Points, in no order, along strands that fork, close into loops and pass close to each other.
In the rows, 128 means zero.
Points whose rows are less than 143 apart are linked; no others are. Some points are linked to none.
Tev: [ 96 110 168 118 108 127 143 164 146 164 145 190 179 115 121 143 130  98
 126 109 105  98 167 164 163 126 127 126 132 166 114 135 133  78 148 104]
zuko: [ 99 100 180  86 127 134 128 192 121 135 147 130 115 111 120 101 111 159
 108  96 154 147 151  61 111  44  93 183 123 113  92 155 144 179 147  98]
bufip: [135  71 146  93 170 151 135 139 130 115 157 132  61 150 108 121 133 124
  99 127 139 166 192  76 110  77  84 155 143 122  81 132  79 140 157 109]
tadak: [137 143 133 197 118 127 129 101 158 117 102 107  96 165 132 133 141 125
  81 143 163 100 129 152  86 172  93  83 103 117 188 154 131 112 115 123]
ral: [184 147  87 142 120  72  99  69 123 130 109  97 162 145 109 130  96 146
 184 112  93 149  62 176 153 152 124 134 113 169 136  92 187  55 116 178]
Tav: [137 139 129 136  83  95 118 127 120 112 140  83 140 123 119 106 119 108
 183  73 111 128 133 206 118 151 126 140 107 203 137 110 133 107  90 195]
zav: [143  65  75 118 137 162 127 140 160 130 121 124  89 136  95 143 150 153
 118 192 160 160 172 121 160 108 150 108 142 125 115 166  86 149 188 109]
kar: [149 128 132  99 186 117 157  99  97 161 207 182 108 122 104 122 161 127
 106 115  98 127 161  97 117  61 112 139 181 136 118 154  77 221 146 128]
birul: [174 188 167 190 117  89 125 145 117 143 137 126 145 116 146  80 152  98
 142 101 113 141 125 164 107 147 160 174  94 164 113 132 207 107 125 157]
Kolum: [142 192 126 171 125 105  87 103 118 104 140 122 132 111 198  99 134 135
 106 124 105 111 106 166 126 141 129 130  99 154 145 118 163 145  92 173]
Kuru: [161  98  88 158 159 153 154  78 120 122 149 125  96 130  86 183 133 106
 137 171 145 173 119  76 108 144 155 135 133 125 121 135 101  97 144 121]
Pep: [163  64 117 121 135 183 143 108 137 105 164 131  69 120 105 130  76 125
 142 194 136 134 154  34 114  95 102 141 140 156 114 169 130 178 135  76]
Pas: [182 114  83 132 200 147 133  89 132  83 110 113 124 140  95 170 141 139
 196 124 136 158 118  77 168 118 147 114 144 119 103  63  91  80 187 136]
Puv: [121 121 161 115 158  96 156 134 100 160 195 154  95 119  89 132 145 137
  93 127 129 127 163  90 101  52 133 159 153  91 133 169 121 226 150 105]
Foge: [ 97 137 169 127 112  89 132 145 119 159 134 100  83 144 103 127  78 139
 179 108 166 111 108  94  63 104 128 199 158 110 129 111 178 133 101  91]
Mebeb: [133 133 147 150 192 123 151 136 118 146 161  98 100 137 103 187 142 174
 124 110 194 183 155  97 105  95 151 143 126  87  87 133 149 172 141 113]
gek: [123 147 118 139 142 106 135 138 112 124 138 113  95 165 114  88 149 129
 118  89 139 153 135 110  77 107 159 175 126 183 128 127 120 195 124 151]
vasug: [126  97 119  70 146 145 133 134 123 106 126 158  91 122 118 102 136 140
  79 133 127 166 158  91 135  57  82 140 145 122  97 127  58 163 143 127]
takul: [131 125 103 167 140 135 100 139 146 160 153 122  87 174 167 125 144 137
 114 159 117 109 132 179 129 145 148 129 164 161 138 155 135 122 134 143]
kofa: [130 174 136 107 152 131 134 132 119 137 106 204 144 100 162  79 182 153
  64 165 111 136 144 132 168  90 107 138 123 103 113 132  93 187 147 136]
Goved: [129 112  72  72 154 115 122 127 112 108 158  77  91 151 106 160 146 109
 188 102 119 131 132 135 113 120 156 146 142 164 125 111  88 119 130 139]
sitas: [128 214 138 135 129 100 123 112  97 122 140 143 111  95 165  85 170  99
 106 127  99 128 120 120 111 117 130 161 106 136 143 107 127 170 102 160]
mor: [162  98 127  90 126 162 121 152 144 154  99 172 225 123 155 127 112 137
 113 102 107 129 114 144 173 144 139 108 129 124  59 115 164  92 132  68]
vel: [125 146 132 180 143  61 111 116 125 188 142 102 132 137 100 154 112 143
 135 156 157 116 124 131 123 139 162 143 121 117 132 134 183  65 162 105]
tad: [146 123 153 109 134 113 136 115 113 183 168 171 216 124 147 131 105  84
 106  65  63 120 129 161 164 141 137 112 138 139  81  97 182  79 109 105]
rosi: [191 109  62 103  91 157 147 103 154 106  88 140 113 106  94 162 136 154
  96 174 148 170 114 131 137 134 113 110 152  76 117 128 106 106 169  84]
sabof: [ 90 148 134 114 121 164 132 135 131  80  99 125 116 156 153 100 112 128
 122 101 126  90 106 132 104 132  84  90 113 153 178 106  72 180  81 152]
gupap: [102 115 151 155 120 131 146 131 126 155 145 132  54 151 111 130 165 128
 106 200 156 129 154 154 110 118 163 139 143  81 177 190 137 188 123 128]
duzop: [142 100 130 155 121  91 128 102 174 171  78  97 131 150 117 141 111 139
 138 189 109 111  99 155 160 199  86  85 140 115 171 167 149  70 115  86]
vuvi: [143 114  81 173 164 141 104 105 132 137 109 129 135 137 134 108 132 142
  80 174 144 137 118  93 150 138 168 124 135 132 124 125  95 122 174 127]
mep: [176  45 105  83 127 163 152 149 122 125 149 120  56 104  93 119  85 135
 102 175 148 168 164  74 141  89  81 129 134 123  99 171 129 187 143  95]
kul: [127 103 125 127 100 111 120 119 190 143 105 123 110 102 159  92 146 144
 108 197 145 104 157 150 168 178 104  93 161 127 160 157 101 108 142  71]
Pazo: [160 137  95 138 116 146 128 118 163 101  88  79 117 146 126 182 140 129
 147 153 142  93  74 141 128 184  96  63 149 115 190 148 111 121 149 102]
Kozi: [177 100  71  86 161 184 102 102 108  79 157 145  93 105 137 165 116 147
 164 151 129 121 178  79 179  98 140 103 128 114  84  85  95 160 155 140]
Dazum: [138 149 149 167 128  91 134 135 119 131 177  74  51 152 131 127 124  99
 137  98 122 122 139 164  65 124 115 151 138 155 157 150 136 137 104 157]
gak: [185 114  96 115 176 186 132 107 100 126 163 171 101 112 119 151 123 158
 118 146 120 126 182  88 149  97 136 106 132 138  72 114  95 208 142 123]
nogoz: [ 82  72 180 108  77 131 137 184 149 138 109 104  98 126 108 112  78 126
 140 131 142 101 125 100  96 105  70 154 163  96 141 158 120 135 123  81]
Bozu: [174 126 214 182 102 114 123 131 143 138 184 170 175 157 163  97 121  66
 132  93  57 104 157 206 131 144 109 132 126 148 148 145 200 101 107 145]
zuli: [115 155 167 148  93 100  86 109 132 124 148 206 147 137 220  81 133  99
 104 126  69 112 122 150 163 119 121 133 116  84 181 120 173 119  98 182]
Mugo: [125 135 137 132 145  92 147 130 109 155 158  87  80 125  95 152 110 138
 165 103 183 147 133  87  81 101 164 171 136 128 102 111 163 134 130 108]
ren: [145 171 117 151 136 104 124 111 130 127 109  96 119 147 116 158 110 137
 145 137 103  82  92 179 115 175  88 100 129 145 151  91 135  72 105 121]
Nipa: [119 183 146 146 109 111 133 124 123 120 133 102 128 126 143 141 127 121
 120  78 121  72 112 162  93 156  89  98 122 148 161 102 115  94  96 123]
dadad: [149 140  81  85 107 163 107 117 108  80  89 129 252 121 137 143 142 131
 139 101 106 135  82 127 154 170 162 116 101 102 100  99 159 111 127 130]
lano: [111 126  80 124 101  86  71 119 113  86 137 130 150 153 202 117  90 159
 119 125 108  94 101 137 167 124 155  95 112  93 182 108 184 153 105 192]
Bot: [126 115  81 116 111 152 107 133 160 105 116 136  82 121 149 122 121 136
 128 189 146  88 138 136 149 126 114 103 159 147 140 127  72 120 151 101]
Fosel: [ 94 148 175 145  72 109 157 136 124 171 102 157 146 131  75 130 134 135
  95 147 142  99 147 163  83 151 128 135 124  82 127 132 155  74 127 102]
zati: [115 184 171 113 132 148 159 154 123 150 141 203 165  89 147 101 187 128
  68 126 109 142 141 114 144 106 125 148 114 117  98 154 103 167 158 117]
gaf: [144  91 129  98  95 140 163 149 159 132 102  95  63 107  90 158 100 134
 154 197 152 122 137 139 118 145  83 102 163 107 151 161  93 122 132  74]
dil: [119  77 127 126 111 120 105 171 138 159  90  93 183 123  79 162 112 125
 148 147 122 124 118 119 166 162 165 120 126  95 125 165 145  77 193 112]
sugi: [157 115  78 138  94 132 152  98 170 135  92 140 111 124 117 159 146 164
 101 208 150 163 109 146 135 158 135 105 144 112 148 173 136 125 130  68]
tobod: [ 88 116 151  91 108 120 133 173 143 137 119 100 111 131 109 134 108 127
 180 119 114  77 120 144 101 127  97 123 141 170 139 139  83  98 119 117]
rabil: [146 159 160 175 110 152 136 111 159 137  76 144 137 127 183  86 172 124
  66 157 122 124 124 152 136 206  80  81 108  96 171 154 154 156  90 100]
fugu: [ 95  97 136 120 137 146 133 178 138 123 105 121 185 156  90 167 138 153
 167  93 191 158 128 137 122 121 170 138  72 135  97 146 151 104 148 143]
Guf: [ 82 105 169 143  93 138 148 173 142 128 151 149 169 143 112 147 118  93
 160 100 124  63 154 191 121 142 135  91 126 166 157 143 152 105 110 116]
norom: [131  99 148 131 119 135 139 160 149 168  97 181 206 129 111 139 102 128
 133 131 124 102 151 158 150 148 149 114 117 150  91 132 169  76 149  79]
pite: [176  73 177 187 110 125 104  98 161 167  82  82 163 166 146 113 105 109
  99  96 118 116 116 157 141 213  65  48  96 102 170 166 181  94 120 119]
Vubin: [ 97 127 176 158  87 103 164 118 139 171  87 115 117 120  77 139 111 147
 137 187 158  93 132 151 106 168 102 107 132  59 149 156 157  79 115  85]
keke: [160 114 124 128 142 160 151 100 142 109 146 139  64 134 139 124  89 111
 137 179 131 101 132  63  90 113  87 160 158 151 120 124 113 158 105  78]
bovek: [162 121  74 154 174 115  77  68 107 133 167 157  96 161 180 128 152 119
  98 161 104 143 141 127 165 120 163 141 132 109 122  99 157 134 123 160]
pusab: [ 98 137 140 101 157 130 138 153 134 128 106 149 140 141 132 108 156 143
 164  62 150 153 145 128 119 110 137 163 103 176  78  79  96 114 119 150]
lufa: [ 84 113 160 103 131  93 133 174 135 158 123 151 154 127  76 141 129 135
 136  93 120 111 168 140 136 116 131 133 113 149  94 107  93  60 172 120]
Dimub: [117 129 142 166  78 118 150 113 164 151  77 142 125 119 115 117 149 157
  76 196 163 167 134 150 116 181 136 115 127  87 168 187 163 150 111  95]
Suti: [118 157 106 184 124 114 119 111 130  99 123 104 131 130 116 129 124 130
  81 146 146 122 108 133  95 140 141 114 101 146 169 161 123 139 109 135]
zotuv: [151 103 180 186 124 152 118 120 148 164  88 118 137 143 168 121 140  86
  99  88 130 127 148 181 122 196  55  59  66 115 160 151 183 112 133 130]
mami: [169 138 153 199 138 133  91  93 155 109  98 104 104 152 174 117 145 121
  93 105 139 117 125 170 106 162  55  87  71 128 167 140 161 115 134 153]
maku: [163 137  95 132 148 156 150 106 153  89 131  81  96 146 116 180 114 118
 213 157 145  82  73 108 115 145 114  94 159 165 173 134 108 120 143 116]
rem: [ 78 110 100  68 126 133 117 151 122 114 143  99  99 132 136 125 133 115
 174 115 101 110 126 134 111 106 120 142 143 165 134 138  62 121 117 141]
Poti: [ 92 143 156 111 131 131 169 135 101 142 171 148 180  76 115 123 126  61
 170  60  92 130 152 158 142 134 142 133 136 185 100  82 120  96 101 137]
poz: [167  68 135 132 185 140 138 113 133  96 167 111  74 144 103 145 110 126
 150 108 140 167 210  29 107  94 110 153 133 137  63 114 115 137 136  93]
mibu: [ 98 121 157 107 112  94 164 137 116 135 188 134 103 122 115 138 105 149
  85 113 124 104 124  86  87  65 101 169 174 100 154 165 130 216 124  77]
tili: [135 108  96 111 128 155 148 157 131 119 137  85  94 155  93 155  98 155
 157 133 166 122  92 101  88 116 142 143 160 154 127 145 106 155 147 111]
Nebo: [138 101  82 118 192 138 139 101 123 106 133  73 100 155 110 126 126 140
 184  87 155 197 138  55 115  98 146 142 131 182  92  91  95 163 131 138]
Mam: [185  89  76 116 134 139 115 135 164 137 126  96 144 132 113 196 153 156
 133 167 149 163  98 114 182 142 163 110 168  84 118 176 142 122 212  87]
nipib: [ 85 136 170 117 101 118 153 176 140 153 130 129 137 150  87 126  96 122
 185  75 120  74 137 163 101 134 127 127 133 206 135 120 119 107 116 131]
Voked: [162  94 100 121 199 160 126 102 134  89 137  92  92 128 106 144 117 124
 173 127 147 179 165  36 136  96 127 126 132 146  87  92  85 114 154 126]
vam: [134 178  99 128 177  88 118  92  92 120 151 133  92 108 154 117 173 120
 119 112 126 163 148 111 128  95 151 153 118 134 106  74 115 172 113 152]
Gube: [112 153 104 132 153 126 107 123  93 112 150 135 104 155 127  74 156 133
 109 113 104 137 127 148 111  94 153 129 130 179 150 141 104 203 117 206]
fak: [117 142  77 110 115 121 100 122  92  95 142  79 132 125 127  85 143 136
 141  71 122 147 127 148 137 118 171 131 109 182 141 102  97 184 110 211]
lasog: [134 106 173 148 110 133 113 114 174 164 101 138 148 139 211  74 147  94
  99 143  94 107 129 153 169 198  93  75 126 122 155 163 153 126  67  97]
sig: [118 152  92 142 126 117  92 107  98 112  96 149 159 144 154 110 125 141
  89 111 113 146 108 132 133 145 166 130 110 105 121  72 129 109 116 170]
fezel: [100 109 163 118 132 108 134 161 126 152 133 115 118 111  94 145 136 135
 102 100 153 138 173 109 114 102 122 133 128 101  93 119  78  75 177 124]
lam: [117 111 150 179  77 118 154  93 168 173  73 130 150 135 101 114 130 141
 118 179 144 144 111 139 120 202 110  97 125  88 169 172 179  66 105  82]
detog: [122 144 150 145  93  87 129 123 129 109 169  72  87 127 138 107 134  98
 158  53 107 122 137 177  90 122  98 131 126 191 163 129 115 124  93 183]
Pum: [154  77 125 117  90 110 123 125 172 146  55 113 194 132  66 147 143 126
 149 168 119 157  94  99 173 166 145 106 149  79 147 176 152  55 200  96]
gop: [124 126  52  97 142 152  84 124 117  99 137 148 106 122 165 130 122 161
 140 173 123  91 143 123 186  92 148 104 148 114 127  93 102 155 163 132]
ped: [128  86 140  97 134 142 130 157 159  91  99  97 132 137  56 158 104 163
 164 105 220 172 122  72 127  64 117 133  94  87 106 146 138 112 165 116]
gof: [ 83  90 186  88  88 150 146 193 143 148 121 156  96 103 118  94 113 139
 105 141 153 140 155  99 116  67  94 169 137  96 123 187 126 174 141 104]
kas: [123 116 178 196 125 153 133 126 134 129 110 110 175 122 120 140 101  74
 156 134 113 111 136 168 107 190 101  93  86 156 144 151 189  92  91 131]
fim: [137 109 122 128  96 127 100 122 121 170 100 159 180 149 130 113 106 114
  91 106  68 102 112 175 149 168 138 108 144 119 124  95 122  65 117 143]
vol: [148 148 171 126 133 149 130 126 109 170 144 192 202 127 178 112 152  90
  86  74  79 154 127 141 152 141 138 139 126 103  81 102 168  86 118 123]
rane: [132 157 132 138 139 129 165 141 107 139  99 115 152 120  91 148 136 156
  96  88 157 177 118 112  84 138 143 145 106 105  74 111 127 101 132 122]
nodol: [ 97 121 160 143 117 164 140 162 142 132 101 113 160  99 153 149 124  98
 146 154 126 116 124 161 124 184 108  98 100 151 133 180 153 115  89 108]
rogez: [136 181 134 141  99 153 148 130  94  98 109 162 152 136 145  78 133 121
 119  77 126 136 109 154 100 143 156 146  97 173 119  80 139 164  91 184]
vomab: [129 137 168 174 127 106 155 131 103 145 167 103  56 158 110 137 153  99
  95 160 131 121 138 136  62 121 137 158 132  90 177 166 147 173 118 142]
dat: [131 137  99  91 144 121 127 109 121  88 126 116  89  99 130 124 104 102
 145 155 132 129 115  75  84  99  99 170 123 149 107 103  90 136 101  93]
mez: [ 85 163 184 111 117 162 176 139 121 119 162 150 162  86 151 121 128  63
 154  82 100 104 128 141 110 136 105 134 125 171 129 122 111 124  78 139]
Saz: [182  88 100  86 107 165 149 164 152 113 103  88  79  99  72 167 105 117
 172 186 160 150 111 103 148 109 108 114 162 106 131 172 115 115 196 104]
kofug: [121 123  86  92 144  86 102 151 104 138 130  61 133 134 100 134 145 116
 199  90 104 125 125 163 143 142 158 132 130 180 122  96 108  96 150 170]
sak: [109 115 129 121 105 159 149 140 148 110  91  90 102 122 133 120 127 126
  97 135 133 100 122 126 106 159  88  80 147 119 169 149  54 170 114 104]
Dem: [154 119 134 152 137 132 149 128 136 157 126 132 112 110 104 157 125 173
  79 170 200 160 144  94 129 124 141 129 140  75  91 141 136 109 181  82]
peke: [164 124  71  95 120 161 120 109 148  85  59 157 125 107 121 132 124 166
 117 172 151 173 113 116 177 119 104 102 121  68 106  94 107  96 165 120]
rukir: [162 123 149 128  99  89 119 133 127 173 166 134 208 152 125 130  99 131
 127  66  82 102 119 183 145 156 155 126 122 170 105 116 198  86 117 116]
Gizu: [133 139 108  87 158 146 143  81  93 125 206 183  92 113 132 139 137 129
 116 112  97 124 173  95 152  64 128 127 163 126 111 102  67 202 134 142]
Pirir: [132 118 105 138 151 104 132 114 140 159 115  88 111 127  96 154 105 122
 167 197 109 103 110 142 131 164 109 113 145 138 142 127 116  61 143 107]
soga: [133 127  91 120  93 155  84 116 125  80  97 125 210 127 154 115 122 120
 116 123  94 108  87 144 169 170 158  90 108 116 148 128 135 144 104 132]
sufu: [149 154 162 160 102  96 101 135 132 163 164 151 157 148 169 110 128 119
 113  80  74 101 118 207 137 142 126 132 139 171 133 142 157  84 121 155]
tenaf: [149 115  81 132 177 125 129 104 129 133 122 103 116 121  97 181 129 119
 165 168 132 153 110 107 137 133 135 133 138 136 108 116 118  63 160 121]
rezi: [139 132 128 129 116 120 157 136 123 145 151 148 108  99 117 152 140 164
  54 178 171 124 152 126 122 103 133 136 145  95 109 163 115 167 155  78]
Tulo: [135 155  83 145 109 119 118 105 120  74 116  69 146 136 102 137 120 115
 134 110 142 127  91 133  95 155 145 119  96 165 167 121 114 113 106 161]
sok: [116 178 176 156  87 122 177 139 130 134  94 143 124 141  95 106 139 113
  93 144 148 107 132 111  47 144 127 150 108  92 155 146 149 130 107  97]
zavo: [120 114  68 117 152 117  72 104 120 132 144 162 113 141 204 121 130 155
 108 179 109 117 129 127 187 108 151 115 148  92 127 102 144 152 129 136]
zemen: [106 169 160 137 145 134 125 140 121 141 144 165 175 108 149 116 173 123
  71  84 116 159 151 124 142 126 140 141 107 130  92 120 113 125 143 138]
Teda: [155 137 120 123 103  78 117 107 102 132 104  83 161 126  94 122  93 128
 187  80  63 131 112 212 151 178 124 132 112 178 125  74 162  91  94 191]
zozok: [142  97 116 158 154 119 162  91 118 145 157 102  74 141  67 183  98 110
 173 133 163 165 133  65  81 116 164 160 134 131 119 128 148 115 131 116]
Pati: [ 85 159 172 139  90 130 155 148 165 130 136 172 129 109 155  87 167 120
  90 146 138  83 158 122 124 114  99 111 132 144 177 179  82 165 129 110]
Tumav: [128 120 151 125 162 139 143 156 170  94  94  98 174 130  74 169 136 179
 186 110 199 173 112  94 143 102 115 123  93 126  89 138 140  65 172 120]
lopel: [130 169 127 113 137 129 145 147 114 140 166 129 106  81 144 129 132 152
  91 118 142 125 126 119 112 103 125 145 156 148 103 127  88 156 149 109]
Zinof: [132 130  92 134 134 135 139  74 108 114 105 150  87 121 141 120 138 131
  65 201 116 134 120 150 133 167 116 105 151  74 145 113  98 155  92 134]
noti: [ 94 137 154 121 136 106 145 156 123 138 156 144  88 165 122  89 157 116
 109  96 115 140 156  84  78  80 142 178 154 149 134 132  94 167 152 123]
Gif: [140 132  86 102 128 150  94 136 129  98  59 158 185 128 155 141 116 182
 119 121 133 152  99 107 185 127 132 102 115  54  82  77 140 100 148 131]
bim: [ 91 205 132  82 129 130 155 116 101 116 149 176 125  97 167 108 145 135
 119 113 105 121  97 124 121  82 105 152 132 134 141 119  93 180  82 166]
Zaru: [153 105 100 196 131 148 146  80 131 125 179 127  87 155  89 191 127 125
 122 179 146 131 122 122 105 127 177 104 127 133 171 187 150 165 126 137]
kava: [154 102 113 129 125  97 113 124 153 164 119 128 164 127 136 139 140 162
  50 143 149 137 133 107 156 148 136 121 137  80  90 143 131  81 169  68]
begas: [110 131 128 108 131  96 136 152 121 144 132 103 104 158 124  89 166 120
 160  39 158 168 152 121 112 108 158 167 110 194 100 109 115 149 118 164]
Tusa: [148 114 107 122 175 147 107 131 136 152 122 156 133 109 173 117 172 167
  50 168 127 151 146 126 187 109 123 115 145 105  85 148 111 170 159 102]
sulon: [156 147  95 182 137 132 122  74 144 137  99 138 128 154 146 128 116 142
 130 173 125 145  44 130 137 151 119 110 137 138 154 131 152  70 112 140]
zetob: [111  95 158 145 108 110 103 134 171 169 111 144 159 119 179  72 142 107
 106 179 111  94 153 141 160 193 116 111 139 133 142 170 133  95 118  88]
gusa: [136 117 135 160  76 126 108 106 136 125 116 122 171 141 156 122 130 103
  66 121  85 137 109 185 112 179 110 102 105 106 157 171 156  91  74 136]
Punat: [112  97 140 115 167 105 126 168 119 118 164 110 120 122 127 101 104 172
 123 106 136 164 141  54 112  64 100 206 149 141 103 138 183 220 144  79]
pebab: [147 142 101 129 132 121 147 101 107 126 134 127  77 143  91 143 127 105
 100 122 122 132 132 127  77 132 142 147 165 133 116  73  85 109 124 129]
Sud: [102 164 104  79 177  97 146 111  80 102 143 154  88 122 168 100 152 155
 156  97 136 167 151 102 137  61 126 157 123 118 109  54 126 202  88 173]
zafu: [109 183 163 143 108 125 121 121 117 122 129 155 149 111 177 117 100 118
 152  62  98  61 122 165 136 157 100  82 136 148 163  56 124 106 102 162]
nuken: [100 122 118  98 144 125  82 139 115 149 111 134 146  98 162 116 127 132
 120 118  94 119 129 124 174 138 131 124 150 101 100  81  83  75 156 144]
bunoz: [123 109 111  80 145 133 117 129 128 119 132 143 107 115 124 144 152 128
  99 122 119 137 156 130 159  97 103 126 144  96  97  95  53  90 169 132]
fipe: [ 81 122 149 139 138 144 116 133 137 153 106 123 113 157  83 163 126 160
 164 123 205 174 103 116 111  86 169 157  85  89 113 150 171 120 124 155]
bel: [119 151 127 140 120 146 141  99 135 114  86 117 116 108 173 120 165 139
  63 152 128 115 114 150 135 175  64  66 125  86 167 133  95 171  92 110]
zudad: [162 112  73  99 130 119  98 138 148 140 116 116 175 151 143 161 149 165
  88 137 129 144  94 132 175 139 154 117 135 101 103 152 123 118 162  87]
rerov: [109 130  71 113 101 143  91 135 113  62  93 119 173 138 171 131 114 146
 150 145 111  94  77 142 169 154 149  83 116  98 186 111 134 165 116 183]
nuv: [ 95 172 169 124 114 123 150 150 138 151 173 167  99 166 139  78 172  99
 114  96  94 121 134 109 108  86 129 173 153 150 175 157  82 150 140 166]
sabad: [127 119 152 121 186 111 152 143 139 103 182  86  99 164 107 160 149 176
 141  77 177 179 201  89 117  76 143 131 134 126  79 126 112 180 126 110]
kom: [185 101 111 113 153 165 145 143 136 115 134  87 123 107  77 209 125 148
 162 150 173 166 108  85 151 110 147 115 147  84 105 158 138 119 213 105]
Vifo: [115 123 135 132 108 152 138 168 139 152  86 127 143 104 121 139 114 135
 115 168 140 143 110 149 118 153 131 128 124 122 107 165 128 113 129 117]
Zon: [ 94 168 151 161 110 129 105  99 115  75 107 160 126 132 175  95 135 112
  94 101 111  84 132 143 121 132  85  86  89 117 193  97 114 160  86 189]
beze: [112 138  88 129 151 154 112 118 113 128 164 141  83 144 164 110 153 134
 103 155  96 113 128 161 137 107 139 105 163 147 148 143  91 186 121 165]
geza: [119 169 176 178 126  94 134 163 114 166 129 121 107 138 103 110 148 113
 151 121 160 145 128 136  79 119 178 185  92 123 129 145 192 121 133 159]
Rere: [129 134 109  85 124  86  88 147 116 129 114  83 192 122 119 153 128 104
 176 106  54  82 105 166 172 167 142 116 134 147 125 112 124  84 156 144]
putud: [153 128  62 114 149 173 119 105 136  82 135 113  79 130 140 166 111 115
 194 186 135  86 110 115 133 124 128 111 144 159 142 119 104 135 119 123]
fone: [128 149  62  97 116 123 104 108 102  66 134  80 152 137 109 131 141 139
 141 114 126 112  95 156 119 129 155 128 102 164 164 127  97 172 103 184]
fif: [ 89 178 127 110 105 108 118 134 107 116 135 142 155  76 165 107  98 115
 166  81 103  78 125 137 156 142 144 110 150 138 142  49  99 103 115 161]
raten: [144 152 189 151 105 122  97 104 145 126 147 164 153 135 226  87 167  87
  93 118  74 100 127 166 163 156  80 106 106 113 175 160 158 119  91 149]
rel: [129 155 165 137 125 112 170 138 129 110 107 141  99 149 118  91 137 116
 101 179 134 115 114  78  58 114  95 170 123 114 159 169 128 185 105  83]
Ras: [ 85 160  86  97 123 109  97 139  91 112 145 114 136  74 175 116 119 140
 147  96 110 108 119 109 177 118 159 111 149 104 133  62  94 128 142 165]
gazak: [ 66 150 176 105  91  92 140 155 118 133 179 128 118 124 121 134 119 146
 120  80 151 110 114  95  85  67 136 182 141 111 141 163 142 191 105 102]
pubuv: [157  89 107 115 126  99 120  91 158 180  67 129 178 152  91 129 113 140
 123 178  92 142  86 128 171 169 122 109 133 109 125 141 147  49 141  86]
Manu: [128 121 126 135  96 142  86 129 110  82 131 116 200 122 158 122 103  87
 146  90  74  92 113 177 156 171 146  90 114 139 156 102 144 103  90 167]
kitar: [171 132  87 139 174 169 142  96 109 113 126 141 110 103 112 134 116 153
  98 191 139 146 121  87 131 110 132 121 140 138  99 118  91 183 148 124]
mati: [130 142 100  58 122 140 122 129  95  83 112 136 216 105 151 146 142 144
 177  75 136 133 105 147 177 152 157 137  85 113 100  57 159 101 115 156]
rusog: [ 71 167 144  68 104 127 154 135 109 119 165 146 160  75 144 121 125 109
 136  60 117 126 110  98 118 103 112 162 123 175 118 119  83 158  89 134]
Mezu: [130 134 110 146 132 125 121 139 117 139 111  97 203 109 104 125 110 116
 174  96 142 140 110 131 138 168 179 132  92 187 115 111 152  85 140 154]
tuv: [120 119 162 143 122 143 107 115 126 119 152 224 179 154 192  78 134  62
 125 110  61 115 147 156 163 122 149 129 128 109 147  91 178 108 102 171]
subu: [130 133 165 163 126 171 147 130 119  88 160 177 158 130 165  82 135  32
 138 112  89 120 155 189 120 138 132 130 118 151 149  96 161 120  86 163]
zegon: [148  65 124 127 158 146 125 137 106 111 178 127  95 127 111 130  77 152
 130 148 126 143 158  32 113  68  99 174 155 145 100 161 187 213 139  74]
fef: [105 147 165 156 109 113 121 164 134 152 163 147  96 166 145 100 172 107
 107 132 104 115 150 170 111 118 141 144 132 144 167 176 132 128 145 169]
gemur: [157 186 162 170 101  94  97 114 109 111 140 140 144  99 200  71 131 109
 144  81  93 129 128 174 143 145 134 152 109 149 130  82 181 134  98 191]
bokuz: [114  94 147 127 133 149 145 122 125 150 139 127  59 143  92 148  96 135
 135 180 170 150 129  83  86  87 132 174 143  81 127 163 148 177 116 100]
tibu: [106 144 117  53 116 163 144 164 113  97 135 126 166  68 142 140 129 133
 155  98 135 117 111 137 133 122 120 146 102 162  90 115  99 122 115 127]
Vevi: [111 149 110 125 144 163 117 143 135 112  86 139 125 125 141  90  96 131
 164 149 147 106 101 113 119 131 139 136 129 176 115  87  98 122 121 142]
Balam: [119 165 151 117 114 139 146 162 114 149 113 141 110 104 151 118 130 128
  93 143 121 121 115 144  94 136 108 151 144 123 108 144 102 120 120 117]
favis: [ 99  89 153 138 146 127 122 157 124 183 100  91 125  98  70 156  88 147
 170 172 160 136 126 113 153 125 149 133 133  78 115 151 141  87 174 121]
fida: [176 119  77 117 180 134 105  93 134 112 123 138 151 145 148 169 149 180
  62 144 126 164 126 127 184 119 126  98 127  79  84 124 115 160 146 100]
Tuk: [116  81 149 126 139 166 131 134 133 162 124 111  63  98  84 145  91 145
 161 184 208 156 135  82 144  77 135 138 140  59 114 155 141 133 159 114]
dedu: [ 92 130 158 162 123  98 130 122 125 162 102 123 123 144  59 143 112 132
 183 125 180 155 100 126  88 116 168 161  88 123 135 134 176  83 117 154]
pivif: [124  85 130  98 117 130 112 144 118 125 142 117 219 129 111 152 121  64
 159  92  50  96 123 189 166 171 161 111 125 154 121 126 146  88 120 137]
param: [118  95 127 164 134 147 158  97 124 146 143 127  72 144  72 162 118 139
 112 195 170 149 124 112 107 116 168 130 133  86 160 183 140 181 121 124]
fepus: [107 130 104  69 169 140 107 141 124  74  97 122 140 134 140 111 140 151
 182  87 159 155 143  98 139 100 127 146  95 153  86  61  89 124 118 158]
dereb: [ 81 121 190 125  91  96 149 155 121 145 101 103 120 133  75 133  65 129
 154 108 148  91 117 105  59 118 106 155 142 105 137 111 141 114 100  91]
Mola: [120 131  93  94  91 122 106 110 104  91 146 133 197 113 157 121 125 108
 152  69 103 115 121 177 164 148 166 133  84 151 125  72 157 103  85 174]
gufu: [101 169 150 169 135 104 116 155 132 163 142 120 105 125 137 141 136 137
 147 157 169 108 135 139 106 120 166 160 112 137 126 164 180 122 136 117]
fite: [ 85 145 126  76 163 118 124 129 107 103 132 159  91 122 158  98 133 149
 151  70 134 167 153  83 152  63 118 144 135 113 101  50  72 151 127 169]
Tes: [123 141 162 183 121 147 131 131 120 102 118 144 157 122 134 105 125  57
 127 122 106 116 145 160  90 159 135 129  88 170 141 126 160 105  86 160]

How many points has the smallest loop of links through each point below? Write none if it is on no loop.
noti => 7
Nipa => 14
dadad => 5
rukir => none
tobod => none

A piece is all that can be reached along the links. How many separate loops has the piece of each point below (a circle has one, a figure eight two, a Y none), and how many tips (points with one link)?
rel => loops 2, tips 10
zudad => loops 0, tips 8
Poti => loops 1, tips 5
